Points on a hilly landscape, in no order, each with its height.
A climber steps from a point to the highest of its 2 nearest points, and stops where none of them is higher. Distance is the straight distance between rows; heights are no part of it.
Zik (h 575): [-19   9  11   3   6  -6  -5  -7 -12   2   2   4  -1 -19 -25  -3  -4  23
 -12 -16  -1  10  15   7   1]
Reg (h 236): [-19   2  -1  16   7   7   5  -9 -28 -13  12   7  -9   3  22  11  -9   5
 -22  13   4 -11  -9  13  13]
nugi (h 348): [ -8   5   2  12  -4  -7  -1 -11  22  -3  -6   4  19   2  -8 -10  11 -17
  -2  -4  15   8  15   1  -6]
rovoz (h 615): [ 17 -11 -20 -16  -1  -9   2  17 -32   3   2  -3 -17   0   5   5 -17   4
  28  16 -26   5   1   8  -4]
kunob (h 461): [-12  19  13   7   4  -1   0  22 -16  14   8   5   2  -3   2   5 -12   7
  10 -26  18  17  25 -18  17]
fulig (h 87): [ -8  -2 -20   7 -10   9  30 -34   0  -2 -10  -2  20   6  -1   1  18 -21
 -11  -2  12 -14 -17  12  10]
Fonuf (h 621): [ 18 -11 -16  -9  -1  -2  -3   4 -19   4  -7  -9 -14   1   3   4  -7   7
  21   7 -32   3  -7  15 -22]
vukil (h 477): [-17  18  12  -6   6 -18  12   4  -9  16   7   7   6  -5  -5   8 -22 -10
 -26 -10  15  16  22  18  16]
nen (h 340): [ -9   8   6   4   6 -14 -11  13  24   2  -8  -4  14  -8 -23 -18   6   7
  12  -9   4  10   9   3 -15]
romif (h 387): [ -3  -4   5  10  -2  11   4  28 -28   3  18  -2  -4  11  24   8  -5  17
  25   6   9  14  -1  -6  16]
Pomep (h 418): [-15  12  10   9  -2  13  -1  23 -22   8  10   4   7  13  20  15  -4  11
  15 -15  14  13  15  -9  11]
Dovuf (h 300): [  4  -5  -2  11   5  -1   2   8  -7   8 -12 -15  -7   1  -4  -3   9  24
   9  -8 -19   2 -16  11 -18]
vum (h 684): [  7  10  -3  20  21  -9  16   5  20  19   3  -8   9 -13 -16   9  -8  26
 -17  -9  14  -2  -3 -20   2]
tepok (h 150): [-20 -11  12   3 -21  -7  -7  17  15  -3  12   8  12   6  17   1 -10  -9
 -10  12  28   2  14  -1   5]
rop (h 375): [  2  13   3  15  -9  -5  -3 -15  30  15  -5  -1  19  -1 -14  -8  14  -4
   0 -12   0   4   9 -13  -8]
Kuron (h 156): [-17  13 -13   3  10  -1  19 -13 -13  -5   1   4  13   4   0   5   0 -17
 -22  -4  17  -2  -1  21   2]
fer (h 672): [ 17   6  -3 -22  -3   4  -2  17 -10  13   0  -2  -5  10   0   4  -8  -3
  46 -13 -14  15  10 -10 -19]
zemok (h 200): [-17 -17   7 -11 -17  -5  -3   1  11  -8   1  11  14   0   9 -14  -2  -1
 -19  21  30  -5   5  -2   9]
gadu (h 272): [-10  -9   9   5   3  -6 -12  16  -1 -19  10   3  -2  -6  -3  -9  -3  14
   2  15   6   1  -8   8   4]
vevu (h 242): [-22 -15   7  -5   3  -4  -2  13   3 -15   1   7  14  -5  -1 -12 -10  10
 -14  26  20   1  -2   6  10]
Tal (h 204): [ -4   5  -8  19  14   4   3 -14 -19 -20   2   0  -8   8  21  10  12 -12
 -15   7   5 -16 -16   6  11]
Lokal (h 719): [ 17  -4   1 -18 -13  -2  -8  26 -13   2   9   0  -9   9   8   1 -13   2
  43   8  -6  10   0  -8  -9]
zire (h 80): [-15 -12  -4  -6 -19   2   3 -31  -3 -14  -5   7   9   5  10  -1  11  -9
 -17   8  22 -16  -6   7  10]
Daga (h 557): [  1  12   0  11  -8   3  -9 -19  18  21  -2  -9   8 -14 -11   6  -1  28
  -2 -23   2   0   0 -13 -17]
Biv (h 713): [-22 -10   6   3 -10   0   2   9  22  20 -14 -12  18   5  -4   3   6  18
   0 -15   1  -3   5   6 -17]
buf (h 187): [-16  -3  -5  -3 -26  -7   5 -12   1   1  17  12   6   6  15   2  -6 -27
 -12   7  37  -8   0  11   6]
zefe (h 175): [ 11   0  -3  12   8  10  -7  -1 -21 -13   6   1 -23  12  32   7  10 -10
 -10  18   7 -14 -14 -14  18]
kemo (h 593): [-26 -11   7  -5   1   3  -2   9   4  -2  -6  -5  19   5   3   8  -5  13
 -16   1   3   2   7  21  -4]
gesaf (h 651): [ -3  27   5  13  11 -12  -1   2  -4   1   3   7  -2 -14 -11  -1  -4  -1
  -8 -21  10  14  20  -8   5]
sovi (h 636): [ 20  18   1  10  24   1   6  14  13   5   2 -11   0  -5 -15  -5  10   3
  -4  -8 -20   4  -7 -11  -5]
Tol (h 598): [ 13  19   0  13  22 -12   7   9  24  12  -1  -8   6 -15 -25  -9   2  15
  -6  -9   0   6  -5 -19  -3]
garu (h 321): [  8   7 -11 -12 -19 -11  -5 -22   9 -16  12  13  -8   1   1 -11  13 -36
  -1   5  24 -15  -8  -4  15]
Poval (h 650): [-25 -23   3  -3  -2   3   5   5  14   0 -19 -10  26   0  -9  -4   6  19
  -1   3   0  -4  -7  15 -10]
lomo (h 265): [ -7  11   3  19   0 -10   1   5  21  13  -6   2  15   7   4  -7   2 -22
  -2 -17  21  12  27  -8  -5]
Seb (h 668): [-10  12   0   0  10   0  16 -17  11  17  -7  -6  18  -5  -2  12  -8   6
 -30 -18  12   8   9   4  -6]
kital (h 679): [ 19  -3   3 -13  -6   8  -9  24  -8  -4  25   3 -18  -2  10  -2 -17  -2
  24  17  -9   6  -1 -11   4]
tapo (h 779): [  2  36   5   8   8 -13  -4  -1  -6 -14  14  11  -4  -8 -13  -5  -3 -17
  -2  -7   0  11  10  -1   6]
bedof (h 190): [-15   3   6  16 -16  -9  -7  16  12   0   6   9  13  10  15   0  -6 -21
   5  -4  27   7  25  -6   2]
Givot (h 394): [ -9   9   4   8   7 -18  -1  23  19  19 -14 -10   1 -10 -12  -9  -1  20
  12 -21  10   4   5  -5 -17]
Gov (h 346): [ 13   8  -1  -5  -1 -12   4  17 -26  12  -8 -10 -20   0  -6   0  -6  15
  27  -9 -18  15   0   4  -9]
punub (h 396): [  9  -2  -2  -7 -21  -9   2 -30  20 -21  -8  12   5   0  -1 -12  19 -27
   3   2  10  -6  -4  -4  14]
kop (h 630): [-16 -13   6  13 -15   9  -5  15   9   6  -7 -10   7  13  12  10  10   8
   9 -14   5  -1   9  -2  -8]
Led (h 101): [ 17 -19   3 -25  -7  15 -15 -20   5  -4  -1  14 -25   4  11  -8   6  -7
 -10  14 -17 -18  -7 -15   6]
kodo (h 66): [  3  -6  -9   8 -14   8  17 -39   6 -15 -15   3  15   3  -1  -2  21 -11
  -4   9  -5 -16 -22   0  18]
pip (h 648): [ 19 -27  -9 -19   0  -2 -17   2 -10  -7  -1  -2 -17  -4   1  -5  -8   7
  13  20 -23  -7 -15  10 -18]
pinit (h 347): [-14  -9   7 -12   7  -4  14   7   7  -8 -11  -2  23  11   7   6  -7 -14
 -24  16  16   8   5  23  12]
seti (h 296): [-13  -4  -1 -20  -4   3  15  -9  -5  -7  -9   5  22   5   1   0 -18 -19
 -19  24  29   6  -2  24  10]
Salu (h 602): [  1   9   9   5  17  -8  -1   3 -14   1  -2  -6 -16 -19 -26  -5   4  19
  -2 -16 -14   7   4   3   3]
tulig (h 367): [  4   1   1   5  -1   1   0  23 -34   8   6  -5 -11   7   5   5  -2  18
  29  -2  -7  17   3   1   7]
vufe (h 573): [ 16 -17  -1 -10 -15  21  -6 -10  18  -1   4   1  -7   4  -1   7   2 -10
  19  -4 -32  -7   2  -7 -17]
Laril (h 47): [ -5 -17  -1  -2 -11   6  -3 -33  -3 -15 -13  10  -6   5  18  -6  21   0
 -20   9   8 -21 -17  -6  21]
tato (h 298): [-11  -9   6   1   4  -9 -10  17  11 -14  -8  -5   8  -5 -15 -16   5  14
  13   7   6   5  -5  10  -9]
zadub (h 473): [-17   3  12   1   3  -5   5  21 -18  18  -4  -6 -13 -12  -9  11 -12  25
   3 -26   6   7  16  -1   2]
zopil (h 132): [-17  -7   0  -2 -15  -5  10 -16   6  -3  -3   7  19  12   8   5   2 -23
 -13   0  23  -2   9  16   2]
rikit (h 469): [  8  -4   0 -21 -14   4  -7 -32  11 -26 -14   9   5  -6  -7 -18  11 -15
  -5  19   1 -10 -10 -11  14]
luni (h 525): [-23   5   6  -3   0   2  -3   9  -3  15  -5  -6   4  -3   3  15 -10  21
 -14 -22   2   8  15  11  -6]
fur (h 196): [-23   5 -12   1   2  -3  14  -8 -18  -7  16   5   3   5  16   8 -10 -16
 -23  12  24 -12 -12  21  15]
reme (h 645): [ 20 -16 -20 -19   1   5  -3  20 -20   5  17   3 -23  -7  14  -2 -23   1
  17  27 -18   0  -2  -9   3]
mokav (h 693): [  7  -3   8   8  -6  -3   4   3  32  12  -5  -4  16  10 -27 -10  17   9
  10   4 -19  -9 -14 -10  -2]
Gon (h 671): [ -9  11   2   5   6  -5  -4 -16  10   9  -6  -3   9 -22 -19  -1  -6  26
 -10 -22   7  10  12  -3 -10]
zafu (h 558): [ -6  16   8  -8   7 -13   9  -5   0  19  -6  -5   7 -11   5  20 -21   0
 -30 -22  16  14  20   9   9]
Gomig (h 646): [  2  -7   6  16   0  -6  10  19  20  17 -11 -14   7  12 -12  -7  17  16
  12   1 -12  -8 -18  -4 -14]
Topug (h 154): [ 25  -1  -4   4  17   9  -5  19 -17 -12   8  -3 -24   9  22   6   2 -11
   5  18  -5   0  -4 -11  17]
buku (h 247): [ -9  -5 -17 -12 -23  -7   6 -19   0  -2  12  13  -3   4   4 -15   9 -27
  -9   8  45 -14  -9   5  16]
felu (h 692): [ 24   7  -8  -2  23  12  10  16   6   7   3  -6 -11  -4 -11   1  -2  -6
   9  -6 -35   4   0  -7 -14]
zasov (h 322): [  4   8   1   4  -3 -13   5   0 -15  18 -17 -13 -16  -6  -7   0  -3  34
  17 -19 -15   9  -9   2 -27]
Vurok (h 438): [-17   5   8   1   0 -12   6  25  -6  20 -17 -10  -7  -3   0   3 -10  28
  16 -24   9   5   7  -1 -18]
Kuza (h 125): [ 29 -27 -23 -10  -6  18  -7   3 -14   2  -1  -9 -14  10  20  15   3  -6
  17  10 -26  -3   0  -7  -3]
patik (h 463): [  4  17   4  16  -5   5 -11  -5  13  11  -4  -7   7  -3  -3   4   8   7
   5 -22  -3   6   8 -14 -12]
zopa (h 643): [ 16   3  -2  -7  15  14  -3   8   3 -12  11   6 -15  -1  -5   3  -7 -15
  12   1 -26   2  10  -5 -11]
Nalaz (h 528): [  6   4   3 -20   2   8 -16 -26   4 -32  -3  10   9 -14 -13 -14  -1  -9
  -1  24  -6  -4 -11   0   5]
lufik (h 706): [ 21 -11  -3   4  19  11   3  -2   9  -2  -5 -10   4   2 -11  -4  13   1
   2  13 -33  -8 -22   1  -6]
Tafi (h 119): [ -9  15 -15  15  -1   3  18 -25  -4   0   0  -3  11   7   5   8  16 -18
 -17 -14   9  -9  -5   9  -4]
sakoz (h 788): [  2  12  -3  10  15  -6  25 -10  20  24   1  -3  22  -6 -11  11 -10   9
 -31  -6  21   1   0 -13   0]
Rero (h 515): [ 13  -4   8   0 -13   7 -11 -11  26 -11   0   1   3   1  -4  -1  12 -15
  12  -3 -21  -3   1  -7  -4]
Mulo (h 675): [ 18 -20  -3  -6  16  -1  -6   8   0  -9 -10  -9  -7  -2  -7 -10   4   6
  12  13 -22  -5 -22  11 -11]
Depe (h 113): [ 26 -30 -12 -21 -12  18 -15  -6  -4   3  -2   2 -26   7  20   3   5  -5
   0  12 -20 -13  -1 -15   4]
furo (h 409): [-18   8   4   0  14 -12  13  15   3   0  -3   3  14   3  -1   5  -9  -8
 -23  -1  13  13  18  18   6]
rukir (h 137): [ 27  -8  -8   3   7  18  -3  16  -8  -2   0 -12 -11  13  16  11   8 -10
  18   4 -18   3   0  -8   1]
Gulef (h 82): [ 11   5   2 -19  -5   7 -14 -24  -7  -3   7  13 -25   7  15 -12   8 -18
 -16  20  -3 -24 -18 -18  14]
nukun (h 669): [ 10  25   9   0  21  -3  -3  -4 -11 -10   9   5 -14 -16 -22  -2   0  -4
  -3  -8 -22   8   9   0   7]
Mibug (h 441): [  3   7   7   7  -6  -3 -16   0  13 -20   4   4   3   2  -1  -3   9 -16
   6   3   1   2   7  -2   0]
sosi (h 587): [ 14   1   2 -14  12  12 -10 -15  10 -25   7   8  -2  -7 -10  -3  -3 -18
   3  11 -21  -6  -2   0  -9]
pana (h 48): [  8 -11  -1  10  -9  11  -2 -37   0 -14  -8   1  -4   6  16   6  23  -6
  -8   4 -13 -21 -21  -2  13]
segi (h 283): [ -7 -14  -1  12   7   3  -7  12 -21  -3  -5  -5 -12   2   4   3   2  24
   4   2 -11   2  -9  18  -6]
tadat (h 264): [-14  -8   3  17  13   9  -2  -4 -29  -6   3   4  -9  -3   1   7  -2  19
 -13   3 -12  -1  -4  19  10]
tedo (h 57): [  0  12  -5  -1 -11  -2  -8 -19 -11  -7  15   8 -20   3  20  -8   7 -16
 -16  17  16 -24 -24 -12  15]
dit (h 534): [ -9  19   6   6   5 -13   2   6  -4  15   2   4   1 -16   0   9 -26  -1
  -8 -30  26  14  33 -13  12]
keso (h 623): [ 17 -10 -10 -16  -9  20  -4   7   1   7   5  -2  -7   7   0   8  -6 -10
  35  -8 -25   4  14 -12 -25]
Zam (h 617): [ 11 -10   4 -19  -2   1 -19   3  -6 -11  17   7 -17 -14  -8 -16 -17  13
  12  24 -17  -1 -17   7  -5]
mar (h 746): [ 19  -9   2  -1   3   8   9   5  24  14   4  -2   2  12 -23  -3   9  -1
  12   7 -36 -12 -16  -8 -13]

For each start below, name the point where the climber stops.
seti => sakoz
bedof => Gon
Depe => tapo
fulig => tapo
Laril => felu
gadu => Biv
tedo => tapo
zasov => tapo
